Points, in no order, along strands that fork, close into loops and pass close to each other.
In the rows, zero is written as 128.
Two points are linked if the straight distance between their rows is under 100. Some points are linked to none.
Leka: [129 161 139 102 116 178 161  72 126 148 125 135 165  96 137 153 126 150
 202 122 135  96 106 119 113 111 111  92 138  45 127 122]
Vaviz: [109 153 131 116 126 140 103 136  96 135 119 106 130  90 127 126  70 162
 144 140  81 119  91 114 124 105 124 135 137  58 138 130]
vaz: [100 118 188 130 116 110 100 184 117 137 123 132 141 148 159 105 114 128
 124 105 104 112 158 128 163 139 147 123 166 147 151 131]
nuti: [118 134 114  99 129 172 151  54 103 154 145 150 156  97 151 171 158 150
 197 142 127 124  85 112 117 100 103  96 126  63 138 137]
ferad: [ 96 129 179 142 110 115 105 179 118 136 117 138 157 151 183  99 121 130
 132 119 129 124 134 115 162 131 148 117 168 141 139 124]
mife: [125 121 117 147 143 111 122 139 125 156 157 138  73 137 114 141 131 140
  81 126 133 114 168 146 141 147 129 154 108 185 152 153]
Lum: [136 150 144 136 121 143 132 143 113 144 128 140 131 152 150 131 103 156
 115 106 192 100 156 158 116 149 132 106 135 149 132 134]
pab: [124 138 118 142 138 155 132  99 125 155 128 137  93  90 138 163 130 126
 136 133 121 110 129 113 138  97 104 156 117 102 145 139]
Duzom: [127 122 129 141 106 142 165 110 125 140 143 178 148 154 202 137 164 140
 140 140 202 115 116 116 144 115 107  96 144 143 146 111]
ped: [134 145 166 123 119 126 120 154 109 129 130 131 148 160 145 109  88 162
 120  92 170  84 168 164 112 165 139  91 149 153 142 136]
tarif: [131 133 135 109 111  89 124 150 112 110 131 104 191 161 145  91  90 150
 121 114 110 131 102 138 117 147 148  94 142 135 122 108]
vol: [118 132  82 118 123 116  94 107  95 100 111 110 144 110 136 133 144 120
 135 176 160 205  73 129 102 120 135 137 103 113 109 159]
vuga: [156 101 128 109 151 105 155 126 141 139 153 115  79 123  76 125  91 153
  95 110  59  74 172 154 127 151 137 145 136 147 142 132]
Mes: [128 129 141 140 143 164 153 113 183 122 105 152 115 125  97 145 176  83
 154 100 157 108 172 104 120 118 121 128 101 110  99 127]
Lomaf: [123 153 143 141 104 155 150 130 133 119 109 140 164 131 175 125 131 122
 161 117 181 119 131 124 130 124 129 105 139 105 121 110]
siru: [115 139 124 139 129 133 119 154 130 121 116 120 115 118 131 126 123 117
 127 125 123 138 139 134 142 125 126 137 124 129 129 136]
pir: [113 151 167 142 107 147 119 169 160  93  88 111 163 122 121  87 141  85
 174  88 133 140 134 124 133 132 137 114 135  97  88 115]
gov: [143 104 155 111 121  94 131 150 133 123 137 114 141 148 114 110  99 136
 117  98  65 102 158 143 135 159 140 123 148 148 140 119]
Bonel: [123 169 141 132 117 154 136 119  97 139 136 117 133 131 165 138  49 199
 124 130 159  94  99 135 115 116 115 118 153  81 141 127]
zop: [126 108 167 137 135 117 114 178 156  90 129 120 119 154  96  88 154  85
 132  88  87 155 164 125 140 151 140 127 137 170 105 137]
sumap: [131 135 130 145 135 152 111 150 154 100  94 135 141 160 111 119 162  84
 128 102 206 136 167 137 107 145 141 112 111 165 103 125]
Taz: [143 126 121 126 134 119 118 158 147  84 103 107 134 148  89  95 140  94
 120 117 139 170 123 147  99 147 140 114 102 141  96 137]
fenol: [117 110 178 115 119  89 115 167 116 138 141 127 150 155 133 110  94 137
 115 104  81 104 166 138 146 152 152 115 160 151 152 132]
fugu: [110 118 133 166 123 132 114 143 140 138 125 150 109 141 174 141 180 104
 119 132 155 139 154 109 169 130 126 154 144 181 149 130]
tof: [106 102 153 121 132  91 110 176 123 126 132 110 139 134 120  92 106 115
 122 117  33 131 119 109 152 119 152 129 160 114 130 101]
gev: [156  85 133  97 135  98 139 133 141 116 142 104 115 111  90 113  91 113
 117 127   4 105 112 116 159 127 142 166 141 111 127  88]
Voli: [110 119 143 171 130 135 122 148 164 108 116 131 104 128 139 130 192  75
 142 116 128 161 152  93 162 121 129 159 136 158 125 132]
sivu: [131 132 111 149 146 119 110 135 134 145 141 141  90 140 110 143 147 124
  78 128 169 135 172 147 123 141 136 142 105 194 135 148]
niner: [151 118  97 125 132  92 134 110 118 161 172 127 120 148 117 148 102 170
  68 148 125 135 127 161 112 156 122 135 123 181 159 127]
votiv: [126 136 141 140 124 159 152 116 163 128 105 137 122 113 129 144 158  93
 165 108 135 116 150 117 134 111 113 127 112  95 118 124]
Pubig: [159 112 101 106 160 110 152 117 150 136 143 122  80 134  56 134 107 145
  79 122 100 103 169 157 105 151 132 141 103 158 123 138]
mafes: [114 163 163 133  99 159 121 137 154 107  90 110 162  93 114 105 142  96
 200 105 121 133 115 115 131 125 133 118 138  59  89 119]
sigu: [112 164 159 124 103 166 123 119 127 132 100 115 159  70 125 127 121 124
 205 123  93 108 101 106 136 109 128 122 145  41 113 117]
Mumi: [126 121 103 144 146 150 119 111 158 103 102 144 117 138  88 145 180  63
 128 134 194 160 149 103 102 118 134 154  90 144  86 135]
dasu: [104 161 148 125 118 146 108 140 106 135 111 106 143  78 132 119  85 137
 171 129  91 112  96 113 139 106 126 130 144  46 121 120]
Migid: [118 170 151 134 106 166 140 115 104 146 126 128 137 112 170 140  74 173
 149 122 142  90 105 119 125 105 117 126 153  67 140 123]
mifak: [171 103  65 113 139  83 138  96 132 127 144 119 113 134  77 139 128 130
  78 162 123 157 112 151  95 147 126 149  88 164 118 124]
Kofa: [130 126 103 123 149 168 127  66 121 155 126 144 101  74 118 182 166 117
 166 145 112 116 114 102 129 100 106 154  98  96 133 146]
Nuzod: [151  85  88 118 127  75 122 112 130 139 147 109 126 128 122 136 116 125
  87 170  45 162  86 123 145 127 138 164 125 159 139  93]
fani: [125 160 143 118 107 167 163  96 122 147 130 135 157 112 170 150  98 158
 175 126 156  92 106 118 119 101 107 107 145  56 137 118]
vanub: [115 146 152 136 112 113 101 182 126  86 101 113 193 152 171  70 129 122
 145 117 154 159 108 132 124 140 151  89 153 140 107 116]
magek: [127  93 149 110 138  90 118 161 127 123 140 101 137 116 103  95  97 110
 128 122   5 125 102 105 155 116 149 140 150  99 126  92]
tet: [152 133 104 101 158 130 137 126 146 112 113 114  90 126  51 125 108 139
 103 126 129 116 157 156  93 140 129 129  94 121 103 144]
vivus: [126 154 141 128 114 125 129 132  87 139 157 125 138 146 173 129  50 204
  93 140 160 113  93 134 117 120 116 107 151 116 143 128]
Giv: [136 134  86 123 161 152 113  91 116 144 124 126  69  79  89 172 142 132
 111 161 136 126 126 128 109 109 118 182  82 110 117 170]
sulun: [164  93 142 100 129  95 149 119 141 141 152 116 117 138  87 123  87 146
 100 103  57  83 167 148 128 164 145 144 142 156 141 115]
bebe: [124 136 127 166 134 137 135 110 121 173 154 156  77 127 166 173 122 153
  88 133 160 107 141 129 159 120 108 161 135 153 163 145]
godeb: [134 130  89 127 140 139  97 118 136  91  95 120 135 131 100 133 163  85
 130 149 196 183 122 132  90 122 136 141  94 133  87 149]
bafu: [152 100 110 123 116  80 126 103 110 167 170 129 143 144 133 144 102 161
  71 157 102 127 124 153 130 162 132 136 136 198 163 104]
komef: [135 127 116 137 142 110 130 123 106 169 159 131  82 140 109 143  91 177
  70 128 133 103 157 158 126 140 114 136 129 161 160 148]
kem: [128 134 127 125 114  97 105 149  95 122 149 130 164 160 179 100  97 172
  94 145 167 140  98 144 124 146 142  92 147 179 140 118]
fonem: [101 101 119 140 127 143 153  92 148 120 133 152 128 110 134 156 218  77
 171 138 124 150 119  84 139  93 105 122 120 108 144 132]
pid: [119 128  83 120 124 102 102 135 104 110 129 110 121 120 131 119 132 133
 114 168 109 193  81 124 124 116 133 141 111 126 128 137]
fozav: [ 92 110 134 135 126 139 170 116 158 117 134 164 144 132 139 135 211  86
 179 121 139 139 131  98 128  98 102  81 125 100 145 131]
ledeb: [107 128 138 128 123 118 114 170 127 113 120 106 123 115 114 101 109 120
 142 116  78 142 128 123 152 116 134 133 139 108 126 126]
bolot: [138 163 135 100 147 173 123 102 126 125  85 106 115  69  65 132 115 135
 173 124 119 104 126 134 108 132 126 130 116  52  95 157]
bop: [107 110 125 126 126 144 182 108 142 130 146 183 146 155 170 142 190 121
 158 129 181 129 135 109 121 101 103  75 129 117 151 122]
Figiv: [127 151 133 113 121 112 133 146 112 111 120 101 160 138 126  97  70 160
 126 104 117 116 128 151 100 146 136  98 135 101 128 120]
Sefon: [137 123  61 126 152 104 120 105 112 141 145 125  88 118  89 149 137 131
  78 165 153 159 121 149  94 125 119 146  80 147 116 150]
fis: [103 120 145 159 112 138 131 134 126 151 128 165 119 142 205 139 156 125
 133 143 143 126 121 103 186 114 117 141 159 155 156 110]
roka: [135 126  69 120 159 125 110  99 114 133 128 127  72  93  83 159 146 126
  99 168 149 157 123 134 106 114 117 169  81 127 111 168]
fik: [140 120 138 126 160 129 129 155 159 105 118 133  88 153  64 109 148  99
 111  99 130 127 188 133 116 145 143 134  98 166  97 141]
galed: [169  93 126  85 151 109 157 128 145 102 134  99  82  88  56 115 104 122
 118 135  19 108 111 120 136 131 136 159 126 107 117 105]
Dum: [121 131 146 122 118  92 108 166 110 103 124 122 188 168 171  84 111 146
 122 126 140 143 102 141 122 141 153  81 146 162 127 112]
muva: [126 148 148 107 119 176 140  94 139 143 119 132 149  72 100 139 148 120
 216 115  94  89 112 108 127 117 119 106 132  44 110 124]
tomed: [139 128  85 114 166 172 124  54 123 159 121 145  86  73  94 193 171 125
 144 151 134 106 122 110 112  99 115 172  88 102 115 163]
nos: [128 100  90 117 133  93 113 135 109 126 145 105 109 121 123 121 121 129
 103 169  77 167  93 125 141 111 129 148 115 143 141 127]
bebu: [154 100 109 121 135  91 124 135 148  95 128 107 131 152  89 102 149  97
 104 128 102 168 124 142 112 156 137 128 109 164 107 118]
firal: [128 139 111 126 132 128 132 138 127 121 118 113 107 122 106 125 109 133
 111 118 139 129 149 146 121 136 126 130 111 129 119 142]
doza: [108 128 116 114 116 161 152  76 110 148 139 150 152 106 161 158 170 125
 183 148 134 132  92 102 133  87 102 108 123  82 148 135]
dag: [116 116 160 155 138 125 111 171 161  94 115 117 109 146 106 104 177  74
 133 102 115 167 162 110 152 133 141 152 130 166 112 139]
nibif: [142 145 160 139 104 158 151 122 110 141 137 162 151 154 208 132 107 168
 137 131 207  98 116 122 144 131 110 101 163 135 140 106]
temag: [127 132  74 122 131 122  94 110 110 102 109 120 128 125 112 135 148 104
 119 164 184 191 101 138  90 129 132 139  89 132  99 155]
luk: [124 128 129 156 135 157 135 126 174 101  97 145 126 148 110 135 187  60
 139 107 184 133 159 108 119 127 131 137 103 141 100 126]
Pomu: [129 138 114 154 140 143 140 110 130 166 139 140  71 103 143 166 130 145
 106 125 137 101 147 121 146 105 102 170 120 130 156 138]
lipo: [157  91 108 127 114  77 121 107 127 157 154 119 145 140 140 140 106 135
  86 154  63 134 107 135 150 151 146 163 140 185 145  85]
nide: [128 145 161 142 112 149 134 134 110 154 140 145 122 152 192 137 100 169
 111 124 189  88 138 142 146 131 117 122 159 141 148 126]
pak: [111 116 132 150 112 138 151 111 124 152 140 175 130 146 201 149 160 136
 124 144 178 121 122 117 164 115 105 121 148 147 161 116]
Ledor: [117 130 143 124 115 109 110 142  79 154 168 142 144 168 182 118  70 200
  81 159 141 123  97 127 138 131 127 109 166 161 153 120]
Kefo: [143 139 154 109 120 117 138 140 122 123 136 111 162 158 116 104  63 176
 118  83 121  76 163 167  99 164 144  92 156 117 146 130]
pifes: [157  97  83 128 132  81 124 123 132 122 151 119 125 148 103 123 144 110
  86 152 111 165 120 154 116 148 134 138 110 197 130 118]
guk: [104 123 120 144 115 147 142 107 132 134 127 144 137 107 172 149 178 104
 162 148 134 148 101  99 150  99 112 135 132 111 146 122]
seko: [115 148 154 151 115 132 104 178 143  83  98 105 175 142 147  76 149  95
 160 110 154 172 117 127 131 135 144 108 143 128  93 123]
renud: [146 144 132 127 133 140 112 159 147  87  95 115 153 161  98  92 134  95
 130  93 181 146 152 153  96 154 145  91 111 152  89 129]

A fork is a point with three links, a tip a point with one. Leave the first point through the second and follow the links. Name the first fork or tip that comes.
niner / bafu | luk
Duzom / pak | zop
Dum / kem | Leka
mifak / Sefon | bebe
bafu / niner | sivu
vuga / sulun | ferad
sigu / mafes | Dum
tet / firal | galed

A piece is two or more points that can be reached from each other along the links. Count, over all rows, the pieces, the separate loops (a circle has one, a figure eight two, a Y none), the forks (points with three links) and the tips (points with one).
pieces | 3
loops | 2
forks | 5
tips | 7
